Each row is a point on a tangle of strands that fork, close into loops and nearly touch. The rows are in no order.
Points whose rows are less than 57.6 apart are linked; no others are. Some points are linked to none.
Q584: [  0   4 -28 -17  -1 -19  12  10   8  -4 -11 -26  -5  29   7  21  22 -25
   1  26  29  13  27 -22  20]
Q829: [-10   4  13  -5  -2   1 -16   4  28   4  -3   0   2 -11   0  -6  -8  11
  11 -18   6   5   2  -8   1]
Q771: [-31  -8  -6  16   1 -17  -7 -10  21 -14  -3 -10 -10   7   0  -3 -10  10
  21   4   4  11   0   5 -16]
Q468: [-20  14  -6 -12  29  21  -1  -9  25  13 -16  26 -34   2 -10  15 -14  21
   7  -5  -7   2  12 -29  17]
Q866: [  7  -2  20  -9  -8  13 -22  13  30  -3   1  -3   3 -28   7   0  -6 -17
 -14 -12   2   5  -5  -9 -13]
Q350: [  1  -5  -2 -16   7  19  -2 -11 -10  20   0  -1   4  -9  -6  -7   1   8
  -6 -19 -20  13  12  -9  14]
Q106: [-14   4   1   8 -10 -15   7   9  -4  -4  -2 -29   2  22  10  13  15  -1
  19  11  15  13   9  21 -13]
Q957: [-28   7   3 -16   5  -2  12 -17  20  27  -6  29  -1   6   8   4  -4  27
  15 -22  -5   3  10  -5  17]
Q336: [ 21 -12   6  -9 -12  -1 -12   4  -8  14  -3 -15  15   5  13   4   1  -4
 -10  -6   8  -2   5  13  -3]
Q894: [ 29 -11   5 -34   2   1   5  -9 -26   5  -9 -14  -5   7   4  21  23 -30
 -25  31  20  -1  25 -32  23]
Q253: [ 36   0   7 -19  -1  12  -7 -12 -19  21   4  -3  36 -14   9 -19   1 -11
 -15 -31 -18  -2 -13  -1  10]
Q700: [ 37  -8 -10   5 -11 -23  -3   1 -42  -2  -2 -27   7  14   2  15  26 -15
  -3  23  20 -19   5   7   4]
Q925: [  2 -13   4  16 -10 -12 -13  10  -5 -24   5 -21   8  -5   8   0  -1 -17
  -2  12   2  10 -11  27 -27]
Q423: [  3 -12  -9 -17  13  13  -5  13   7  -8   3   3  -1 -15   4   5  -7 -21
 -26   1  -5  13  15 -15  11]
Q504: [ 48  -3  20 -28 -17  -4  -8  -9 -23  -9  -7   2  17 -20  11  14  34 -32
 -22  24  13   1   8 -18  10]
Q621: [-20   7 -13  24   3   5   6 -12 -27   4   3  16  -3   0  -8 -20 -11  26
  17 -18 -10 -26 -15  15 -11]
Q480: [ 26 -12 -13  -4  -2 -12 -10   5 -30 -14  -6 -14  17   1   4  16  10 -29
 -26  18  11  -2   7   5   2]
Q117: [-33  11  34  -2   9   4   6 -31  25  10 -15  32  -3 -16 -14  -3 -20  28
  21  -1   1 -19  -8 -18   5]
Q664: [ -4 -10 -28  11   3   4   8  20 -18  -6   0   8 -15  20  -5  -1  -8   5
  10   0  -7   0   3  18   1]
Q677: [-22  11  38  19 -30 -10   2 -10  52   1   1   5   4   0  -8 -22 -26   5
  14 -12   5  -9 -28  -1 -14]
Q274: [  1 -21  -4 -23  14  10   8   6  15  -7   1  -9 -11   0  12  20   9 -33
 -22  17   7  21  27 -24   8]
Q589: [  1   0   2 -29  11   6  14  -6 -12  33   0 -11  13  -4   4   8   9   2
  -6  -9  -3  17  25 -15  25]
Q463: [-20   7 -12  35   4  -3   1  12 -12 -24   4   2 -20   4  -8  -1 -16  11
  12  19  -7 -17 -16  21 -27]
Q206: [ 28  -4 -21 -17   6   7  -2   0 -39  18  -1   1  18  -2  -2   1  11 -18
 -23  -7  -9   9   4   5  13]
Q38: [  6 -10 -28 -12  16   3   8  12 -13  12  -5   1  -7  24   2   0  -1   0
  14  -2  -1   9  10   4  23]
Q967: [-16  -5  15  23   9   3  -2 -14  -5 -14 -16  25 -19  -3 -18   5 -29  13
  14  11 -15 -13 -18   1 -12]
Q159: [ 13   9  10  35 -32 -11  -1  10 -11 -23  24  -6  21   1   1 -10  14   8
  -9 -15  -6 -15 -33  38 -39]
Q425: [-31  10  19  41 -16 -20   1   9  16 -19  18 -14 -14   3   3 -15   3  18
  24  -2   7 -15 -32  37 -42]
Q355: [-19  -5  15 -19  23  28   3  -3  41   0   5  20 -30 -30   0  -2  -9   7
 -19   4  -6  -9  15 -32   0]
Q907: [-18  -5  10  10 -15 -17  -4   1  18 -14   0 -20   6   4   9  -8  -1  -9
  13  13   9  14  -9  13 -22]
Q396: [ 28   2  -8  17  -7 -18 -15  15 -23 -27   5 -17  24  -4   5   8  13 -18
 -11  18   3   1 -10  23 -19]
Q414: [ 22   0   1  10 -19  -4   4   7 -26   2  24  -7  37 -10   2 -10   0  -2
   1 -15 -16 -10 -19  27  -9]
Q120: [  0  -2  -7  32 -17  -1  12  24 -23  -6  23 -20  -2  11  14  -3  24  10
  15  -5  -4 -14  -9  39 -24]
Q576: [ 39  -3 -21 -23  10   4  16  -3 -33  19  -5 -17   8  28  -7  13  17 -26
 -11  24  16  -2  18 -29  38]
Q126: [  1   8  12   9 -12  -5 -25   0  20 -20   1   2   6 -23  -3  -4 -20 -14
 -12 -12  -5   0 -25   8 -21]
Q378: [ -4  11  14  30 -13 -12 -21   1  17 -27   3   9 -13 -14 -16 -10 -16   3
   4  -3  -7 -14 -37  21 -35]
Q6: [  6   6 -14  35  -8  13   1  14 -38  -5  27  -1   5  -1   6 -14   8  11
   1 -17 -12 -29 -24  35 -24]
Q299: [-13   7  11  22 -11  -3  -1  -7  -7   1   6   7   8  -9 -12 -12 -20  24
  11 -24 -12 -13 -21   4  -9]
Q570: [ -6   8  -6  -5  -5 -16  -1   7   0   8  -8 -14   3  21  14  12  14  12
  29  -4  10  23  17   7   9]
Q617: [-21   7  23 -15   7  12   6 -25  21  27  -4  31  -7 -12 -11  -8 -21  24
   3 -26 -12  -8  -6 -15  14]
Q224: [ 14 -13  21 -23  -5  20  -1  -8  17   1  13   3  19 -36  16  -3  13 -16
 -45  -7 -12  16  14 -20   9]
Q619: [ -7   4  13 -12  16  30  -9  -3  23   5  10  19  -6 -35   1  -2 -20   0
 -27 -10 -19 -12   7 -24   1]
Q484: [ 23   2 -18  -3   0 -24   7   7 -35   5  -6 -27  13  26  -4   5  29  -2
  12  15  19   1  17  -2  16]
Q240: [  9  -1 -33   2  -2 -12  20   4 -40  14   6 -15  13  20   0 -10  22  15
  19   0   5  -6  15   9  10]
Q861: [ 55  -2  -5 -30   6  -1  -7  -8 -36   7  -6   8  23 -20  10   0  22 -28
 -20   5  -4   7   3 -10  15]
Q64: [-25  12  35  22 -35 -20   3  -1  34   0   7 -16  11  13   3 -15  -7  15
  21 -20  14  -3 -25   9 -18]
Q15: [-22  15 -25  -8  16   2  -1   7  43   2 -12   8 -22  20   3  18  -7   8
  18  10  12  13  19 -15  16]
Q351: [-25   4 -21  16  12   5  14  -4 -17   9   0  21 -18  19  -8  -1 -11  27
  29   2 -10 -13   4  16   3]
Q860: [-13   9 -35  -8   7 -18   9   9  28  -1 -14  -9 -11  31   8  15  13  -8
  17  21  20  24  18  -7  13]
Q57: [-19   2  -2  36 -14   0   3  14  -6 -21  21 -10 -10   3  -2  -6   3  11
  17   6  -4 -16 -21  37 -43]
Q443: [ 36   1  14 -21 -12   1 -12 -11 -13  27  -4 -15  34 -24   6  -6  18 -10
 -20 -22   7  -5   7 -16  13]
Q233: [  6 -10  -7 -17   0 -12   2  11   1  -7  -7 -26  -7   6  13  21  15 -34
  -7  30  19  13  16 -12   3]
Q729: [ -7   0  17  21 -34 -11   7   3   5  -1   8  -7  16  10   1 -19   0  15
  14 -23  -1   1 -22  16 -19]
Q101: [-31   0  -3  33  20  -6   0  -8   8 -14 -20  20 -29  20 -15   2 -26  21
  30  29   1 -18  -9  -3  -9]
Q77: [ 25  -9  25 -17 -27  -8  -5   3  -1  -5  -7 -11  16 -15  10   1  22 -31
 -19  11  24  11   6  -5  -4]
Q856: [-27   8  -2 -10   7  -6  -8   5  50  10  -4   5  -8  -7  14  10  -4  14
  14  -5  11   8  10 -10   2]
Q340: [ 15   6  -1  33 -20  -9   9  17 -32 -18  20 -23  11   0  13  -9  38  -2
  -9  -2   4 -12 -13  43 -34]
Q292: [ -8   1  15  -4  13  20 -14 -15  18  -4  -6  32  -5 -26 -19  -4 -32   7
 -22   0 -14 -13  -7  -9   4]
Q301: [ 14   1 -24 -17  22  12   8 -13 -37  28   1  -5  18   5  -6 -14   4  -1
  -2 -19 -21  10  -1   5  15]
Q622: [ 19  -6  -7 -34  27  16  15  -4 -21  15   5  -4   0  -2   1   2  20 -17
 -24   2 -14  18  20 -25  35]
Q281: [ 24  13  27   3 -29   0 -16   1   5  -7   0  -1  33 -12  -8 -14  -3  -5
 -22 -32  -5   7 -13   1 -14]
Q429: [ 36   1  17  -6 -24  -7 -16  -2  -6 -14  -3  -7  24 -20   0  -3  17 -16
 -26  -3   7  13 -10   6 -12]
Q945: [ 31  -6  11 -37  16  17  11  -3 -10  16   4 -11  -2 -10  14  19  29 -18
 -33  21   8   2  31 -37  27]
Q198: [-21   9 -21  27  14   0   4   7  -6 -21  -4  13 -37  19 -13   5 -24  -1
  22  25  -2  -9  -7  -4  -2]
Q333: [-12 -10 -17  -5  20   5 -12   5  16 -13  -2   7 -18  -5  -5  -4 -22  -2
 -12  12  -3  12  15 -15  15]
Q210: [-26  -6   2 -17  31  26   7  -7  37   2  -6  35 -50  -9 -11  10  -5  12
 -10   8 -11   0  19 -34  19]
Q228: [-16 -18   6  -4  13  11   5  -5   5   5  -4  10 -13   4 -15  -3 -17  22
  11   1 -17  11   5  18   0]
Q308: [ 12  -4  14  -3 -14   3  -6 -10   4  12   3   4  29 -13   3 -21 -11   4
 -10 -38  -9   1 -15  -4   5]
Q280: [-26  13 -18  -6  23   3   7 -14   6  18 -12  29 -23  17  -8  15 -16  28
  17  -8  -5  -6  -2  -3  14]
Q176: [-11  -8 -35  -1  25   8  20   5   2   4  -4  23 -23  38 -13   4 -12  10
  14   1  -9  16  14  -5  30]
Q547: [-23   4 -22   4  19   4   3   9  13 -18  -8  17 -32   9 -17  -4 -29  -1
   9  21  -2   4   8 -26  20]
Q295: [-26   2  27  18  -3  -5   1 -14  35   1  -6  15  -9  -2  -3  -6 -23  18
  29   1  11 -17 -19  13 -18]

A piece is two or more points that can be reached from each other along the links. Count, over all rows, the pieces, the separate loops (a circle has one, a figure eight two, a Y none), the forks (points with three links) and the tips (points with one).
pieces: 4
loops: 0
forks: 6
tips: 14

A fork is a point with three links, a tip a point with one. Leave the first point through the second and follow the links. Name the first fork or tip that comes.
Q443; Q253: Q576
Q423; Q274: Q378
Q945; Q622: Q443
Q866; Q829: Q198

Name the points in between on the shortest way along the links from the first point to the second, in order.
Q894; Q281: Q945 > Q622 > Q589 > Q350 > Q301 > Q206 > Q861 > Q504 > Q77 > Q429
Q378; Q423: Q126 > Q866 > Q829 > Q856 > Q15 > Q860 > Q584 > Q233 > Q274
Q117; Q295: Q617 > Q957 > Q280 > Q351 > Q621 > Q299 > Q729 > Q64 > Q677
Q619; Q176: Q355 > Q210 > Q468 > Q280 > Q351 > Q664 > Q38
Q159; Q15: Q340 > Q120 > Q57 > Q463 > Q198 > Q547 > Q333 > Q423 > Q274 > Q233 > Q584 > Q860
